Points, in no order, along strands that fork, close into loops and pass close to each other.
(in the rows, 128 means zero)
Two points are linked if the straight distance between their rows is under 97. Some points are linked to none.
midug: [115  66 156 182  58 153 103  98 157  76 167 123 124 152 126 172 131 141
 121 113]
popi: [141 117 110 133 136 108 123 149 153 123 149 136 175 115 154 137 170 132
 108  64]
vem: [ 90 154 136 113 110  86 109 107 164 163 120 172 108 106  72  79 135 146
  99 101]
gumaz: [149  97 108  77 125  92 197 115  94 102 104 154  90 180 109 105 100  82
 136 148]
zos: [ 99 122 184 144 113 119 117 155 155 170 146  76 147 121  70 141 145 123
 129 184]
bufum: [ 70 119 133 117 140 183 157 115 146 167 107 105 121 122 136 144 135  79
 125 117]
kez: [131  66 103 148 115 142 142 143 166 118 135 112 215 113 119 134 157 166
 100 125]
Fem: [131 168 164 173 155  75  91 103 109 155  65 135 143 123 139 152 165  96
 152  77]
mivit: [117 142 111  99 137 109 120 140 159 156 147 157 157  84 145  99 175 133
 111  65]
rori: [145 113 130 154  91 206 153 166 120  95 134  90 132 161 140 110 169 129
 145 127]
dinu: [100 115 110  65 118 135 157 170 142 147 149 134 157 100 150 104 161 127
 116  92]
pupe: [144  84 128 156 112 175 133 130 133 105 165 112 151 151 126 150 118 138
 117 139]
razam: [ 94  77 109  93 102 117 167  91 103  88 137 154 121 131 159 136 160 136
 124  56]
Lal: [170 139 122 150 136 150 126 143  87 105 124 112 125 146 166 163 153 124
 147 100]
sati: [ 72 152 130 102 142 103 117 104 195 169  97 154 147 109  80  86 102 137
  80 130]
tep: [124 108  87  89 159 127 182 100  96  83  72 154 141 160 114 126  84 131
 128 136]
Liba: [122 123 118  65 117 149 158 224 132 149 164 127 147 122 152 106 137 113
 109 119]
buv: [110  73 146 181  92 159  86  78 146  47 146 131 108 116 147 188  96 159
 132 108]
lave: [ 90 113 161 159  95 139  99  77 119  84  88 105 121  86 134 172 142 152
 153 129]
tav: [137  81 140 166  52 146 129 163 173  94 175 117 149 173 135 124 179 140
 111  89]
natap: [135 108 140 180  95 193 144 149 126 118 117 102 134 197 156  95 182 112
 158 106]
mubol: [180 150 128 131 113 107 124 154  65 141 104 119 157 109 107 101 182 147
 177 145]
sagop: [111 165 157 141 173 128 103  92 132  67  85 121 131 154 121 171  40 151
 101 147]
zaga: [123 140 121 124 168 130 123 121 156 112 181 150 102 146 155 147  86 121
  93 104]
Teven: [154 105 102 165 162  95 120  98  68 125  82 157 132 129 151 143 143 127
 179 108]
Nedug: [133 122  97 150 127 107  92 114 150 171 168 168 120  87 146  98 181 146
 116  68]
suted: [154 137  89 129 133 142 106 175 142 160 203 119  95 107 192 131 139 134
 124 117]
deg: [143 214 138 110 184 129 104 146 150 166 143 138 113  92 171 135 118  96
 121  97]
tunak: [104 157 115  76 175 161 136 149 158 157 150 139 119  85 137 111  97 103
 114 142]
zoz: [163  92 117 104 140  80 179 132 119 143 103 140 114 173  99 114 104  71
 131 170]
gik: [100 103 170 174  44 133 131 144 157  77 120  90 143 126 114 162 182 149
 133 119]
lalok: [136 120 114 179 150 132  98  92  91 148  78 127 152  96 143 134 173 132
 164 121]
porog: [132 139 107 168 146  74  71  89 155 126 106 191 131 129 101 115 112 178
  87  89]
lize: [138  58 100 162 120 114 138 144 133 144 150 115 181 130 123 136 171 146
 126 128]
Ritu: [ 51 143 145 109 146 177 143  86 154 137 113 101 103  95 131 140 110 102
 122 135]
Lito: [ 93  89 139 128 101 147 183 111 103 151  81 113 144 164 116 132 153  75
 147 108]
mipu: [143 192 137  92 133 104  96 137 133 142 150 171  94  92  85  79  94 152
 107 141]
losat: [121 199 124  74 177 108 136 117 140 128  78 146  95 128 108 101  82  91
 125 156]
pokud: [124 118 122 193 121 176 113 146 141  95  99  83 138 101 159 152 190 135
 143 114]
kal: [139  82 139 141  84 173 127 145 161  95 211 112 147 146 115 138 116 146
 108 157]
dinez: [143 123  90 111 137 168 140 133  98 121 154 114 106 102 166 128 144 135
 155 143]
Dafid: [137 149 134  94 114 123 172 177 111 174 109 109 111 161 151 125 148  56
 147 108]
zudor: [131 135 178 175  53 154 129 163 137  64 116  82 113 145 129 149 180 136
 144 112]
kod: [176 128  98 128 143  82 141 114  46 119 101 158 117 130 151 129 160 118
 184 110]
Zuzu: [130  97 116 176 124 195 155 152 111 150  87  93 157 178 140 127 173  88
 152 117]
baza: [132 105 133  88  95 163 157 210 142 108 163 110 177 134 115 110 144 140
  99 119]
rugu: [113  96 140 164 140 122  87  72 110  79  52 127 150  94 162 172 116 165
 153  78]
zofad: [140 135  73 103 170 101 122 115 156  95 124 152  99 190 104 142  51 129
  93 176]
Zalob: [ 89  78 141 135  90 162 151 118 121 162 161  88 100 135 102 132 146 113
 144 180]
Vin: [104  87 164 186  51 150 113 140 175 109 163  99 112 163 129 152 183 124
 123 107]
domos: [138 182 151  97 155 118 115 119 129  66 147 133 136  94 128 142  96 160
 110 127]
lomon: [ 73 104 157 157 128 127  87  59 117 106  43 116 119  95 146 157 121 153
 158 101]
rivof: [126 175 135 138 142  72  77 100 152 106 131 177 111 123  94 110 105 178
  91 100]
pidef: [119 182 145  97 172 116 129 110 126 104 123 137 104 124 115 133  78 128
 116 148]
noga: [171 148 168 143 107 101 128 159  73 105 115  86 152 134 106 151 174 148
 162 155]
sapok: [154 187 147 126 116 120 106 142  78 136 137  97 100 100 135 128 151 139
 169 162]
Sasop: [172 113 120  92  97  75 173 185  90 143 152 131 140 163 139 118 154 115
 138 103]
vuna: [140 143 101 119 133 120 105 175 138 198 176 129 109  93 171 101 153 119
 136 126]
Kapip: [162 187 158 145 133 114 105 129  76 161 142  90  71 125 139 146 122 113
 174 186]
rizu: [192 110  91 106 132  63 163 152  74 143 127 160 145 137 137 108 159 119
 157 113]
vif: [133  96  95 143 125  99 109 102 136 140 156 170 137  94 119 105 159 161
 124 106]
dubi: [106 144 174 134  95  81  98  82  94 116 139 121  69 107 118 144 145 153
 153 147]
dufam: [157 151 111  90 119 150 152 221 107 120 148  98 137 113 166  99 151 146
 127 119]
nimar: [133 153 143 125 147 100 124 138 163 146 174 138 110 145 155 151 113 103
  92  77]
pez: [148 174 136  86 132 106 140 174 106 191  99 122 123 112 141 104 154  65
 159 129]
kize: [148 120  98 121 119 177 125 196 153 130 206 108 118 122 171 123 134 149
 107 126]
mif: [101 150 142 133 166 122 112  89 140  80  58 138 117 194 127 174  38 131
  98 112]
rul: [167 173  99  63 146 147 143 153  80 122 140 152 139  73 148  87 122 148
 153 130]
nek: [130 156  67 122 180 121  95  91 161 113  72 145 108 169 110 136  56 126
 107 204]
dogu: [150 104  89  98 158 127 189 100  89 101  58 150 117 166 131 119  91  72
 143 144]
vasos: [ 69  70 132 147 112 165 145  71 138 135 130 122 112 151 128 139 115 111
 124 122]
Kugeg: [153 177 144 100 138 106 126 143 102 175  85 148 135  98  94  90 134  92
 150 134]
pud: [174 127 110 129 107 124 147 163  78 119 153 117 125 162 160 142 150 123
 144 107]
ner: [107 101 154 159  92 110  96  82 104 109 123 112 114  93 110 143 160 161
 154 150]
Fuvi: [115  70 112 163 134 104 115 102 151 149 146 136 159 106 111 119 145 157
 122 134]
zefo: [147 180 113 129 141  82  83 121 149 187 182 177  62 100 154  96 123 128
 119  98]
telag: [112 148 192 143 107 135 109 163 168 131 132  65 164 112  91 156 152 124
 113 159]
niv: [120 141 130 154 140 136 132 110  76 176  90 106  81 118 149 145 166  79
 188 146]
kiko: [120 109 163 166 143 122  97  92 134  74  75 121 161 122 150 185  89 155
 121  84]
Moli: [120  92 132 169 156 182 124 102 192 129 141 132 183 155 137 151  63 137
  71 123]
Ton: [133 109 148 181 159 144 106 100 159  97 113 122 170 136 141 178  64 151
  86 126]
noke: [111 172 157 115 122  80  89 111 159 138 160 165 106 103  86  96 117 160
  95 115]
kasog: [ 87  76 113 122 120  99 142  83 122  95 119 154 129 133 136 134 135 152
 114  83]
Geg: [139 147  71 122 168 106 115 105 141 140 130 194 102 108 136  92 121 132
 127 103]
kaza: [ 74  74 137 129  95 172 167  81 120 158 134 122  81 168 114 124 121  81
 146 149]
zemaf: [107 141 125 155 150 113 102  92 199 172  77 161 176 114  90  96  98 177
  74 133]
pon: [145 164  91  75 152 120 133 125 111 129 133 182 113  87 136  79 119 146
 131 104]
nilo: [134 107 108 158 161 129 118 119 155 184 117 140 169  98  83  88 105 145
 128 189]
Tos: [148 141 118 102  92 133 107 154 103 150 166 143 127  68 114  75 157 164
 142 140]
Pef: [169 104  82 152 134  91 104  99  93 116 149 184 122 106 114  99 140 180
 142 115]
tumod: [ 98 152  94 103 171 132 129  94 166 134  54 124  97 158 104 129  64  98
 111 194]
zekam: [ 53 145  96 105 171 162 139  75 173 120  72 129 107 148 127 140  63 122
  95 148]
vef: [ 63 153 141 127 171 191 136  87 168 142 112 109  89 135 132 151  66  86
 101 144]
Mutez: [125  78 115  96 104 137 152 179 129 128 161 113 176 102  96 110 154 150
 128 160]
reb: [137 150 176 113 125 115 133 144 149  88 165 134 169 169 114 152  82 119
  79  89]
zepef: [162 169 147 120 131 137 118 154 131  78 159 109 147 111 136 155 124 154
 118 133]
lubap: [154 144 155 161 144  87 105 120 112 168 150 118  98 128  99 135 120 115
 152 187]
Sulo: [131 106 141  79  82  89 192 123  88 116 142 149  79 193 109 116 100  97
 137 136]
rukas: [ 92 124 161  75  73  84 175 102  90 105 154 128  75 157 124 126 121 130
 132 117]
Fose: [166 173 145  91 153  56 150 140 117 152  83 150 133 136 104 102 120  72
 144 139]
nup: [166 158 130 170 143 201 110 151 113 105 130  92 123 145 167 161 134 116
 139 122]
Reku: [146 149 105 136 147 108  86 128 158 150 207 142  86  98 179 127 125 145
 111 112]
remir: [164 105 125 146 164 130 140 165 142 160 155 115 166 143  97 138  98 100
 115 180]
gita: [128 117 140  96  87 153 182 145 107 165 110 124 133 191 121 107 145  57
 149 113]
fasob: [ 93 121  98  85 148 109 152  89 116  67 101 150 115 152 118 128  82 158
 112 127]
Vemak: [129 145 157 124 144 135 125 111 151  79 170 149 121 177 122 151  58 128
  84 108]
vove: [151 139 183 157 121  87 119 122  83 121 126 102 124 146 103 166 129 124
 152 166]
konam: [140 162 135  93 134 122 114 142 113 140 154 150 125  82  96  88 112 159
 136 165]
Gevi: [147 161 177 130  78 138 126 155 126  67 150  89 130 131 134 161 144 147
 125 124]
nuzup: [ 96 100 129  95  95 106 159 101  86 120  89 125 165  93  99 102 166 149
 155 131]
lok: [128  96  88 121 142 141 144 142 152 130 113 124 218  99 144 125 165 148
 107  83]
luzas: [134  72 107 125 145 129 134 164 145 171 155 133 185  97  85  95 125 142
 127 191]
Nuz: [100  89 126 149 114 200 163 113 120 155 100 103 152 161 134 140 150  83
 142 116]
sarab: [103 120 155 170 140  96  95 110 159 141 110 123 154 120 142 164 159 123
 110  79]
Kogen: [176 126 113 126 161 145 132 212 126 174 165 117 154 132 126 126 126 105
 129 169]
Lif: [157 189 117 119 124 116  94 155 121 212 160 150  83  80 150  92 131 108
 142 123]
dal: [136 165 108  68 168 125 141 119 120 126  86 143  83 125  98  92  82  98
 146 200]
tivoz: [161 129 126 123 155  75 151 142 120 154 117 139 129 144 112 124 117  84
 140 147]
vas: [130 151 120 115 108 145 112 144 105 142 149 103 117  78 138 115 174 148
 154 148]
mizog: [169 148 129  97  88  93 125 170  73 143 150 136 144  92 108  83 166 163
 159 139]
nuso: [133 144 175 126 117 119 118 155 167 132 183 119 138 157 122 154 111 112
  91 109]
Mim: [ 96  88 126 162 126 198 128  95 183 129 141 129 161 143 154 153  99 118
  92 100]
fivi: [109 138 124 102 167 152 157 103 134 143  82 111  71 141  97 118  72  68
 142 208]
sobo: [140  98 124 126  80 172 118 192 167 111 216 111 125 129 137 126 131 157
 101 140]
kelak: [ 73  68 127 170 119 179 125  78 164 137 119 109 139 122 146 158 128 130
 110 116]
kofiz: [173 185 114  89 125 141 123 207  88 130 134 118 142  82 158  92 157 150
 146 127]
kivon: [108 138 161 108 105  70 141  93  81 110 125 133  64 143 140 143 134 132
 151 119]
Det: [109 110 126 161 146 135 130  99  94 160  83 114 128 116 131 138 160 104
 166 141]
Bena: [113 117  99 116 150 118 142  97 141  88  96 150 111 203 112 149  53 131
  94 141]
Tik: [ 89 122 169 130  89 133 118 128 139 152 160  72 103 104 100 138 158 133
 140 176]
Kabe: [ 94 115 127 128 146 115 128  72 121  94  83 133 135 127 123 136 104 159
 125 128]
Lavus: [145 116  98 118 103 212 161 141  88  92 156 109 116 141 157 126 144 133
 149 126]
nupul: [178 123  93 117 140 116 118 218 125 179 168 138 147 112 151  94 160 128
 138 141]
betiz: [123 106  99 169 145  66 104  95 177 158  89 174 160 151  96 110 109 166
  89 130]
Dugo: [165 173 156 167 118 191 112 171 142  81 129 102 142 177 173 135 146 115
 133  86]
Geli: [ 92 132 146 142 159 133 119  71 106  87  55 119 131 129 116 148  72 163
 132 161]

How many points has the smallest loop of links through each point below? Write 0 if it is on no loop.
vem -> 7
nuso -> 5
dogu -> 21
mubol -> 9
Fuvi -> 8
dal -> 0
Lif -> 5
fasob -> 6

A piece is two or more points that can be reached from each other along the links. Count, over all rows, the pieces, the separate loops (a circle has one, a figure eight two, a Y none), the forks (points with three links) and the tips (points with one).
pieces -> 5
loops -> 7
forks -> 15
tips -> 11

Name the points in between on the shortest way along the links from the first point to the second, in order.
Fose, konam -> Kugeg, pez, Dafid, gita, Lito, Nuz, Zuzu, natap, rori, Lavus, dinez, vas, Tos
Mim, rukas -> Moli, Ton, kiko, rugu, lomon, lave, ner, dubi, kivon
Kugeg, fasob -> Fose, tivoz, zoz, gumaz, dogu, tep
lalok, Dugo -> Teven, kod, rizu, Sasop, pud, Lal, nup
fasob, mubol -> Bena, zofad, nek, tumod, zekam, vef, Ritu, bufum, Nuz, Zuzu, natap, rori, Lavus, dinez, vas, Tos, mizog
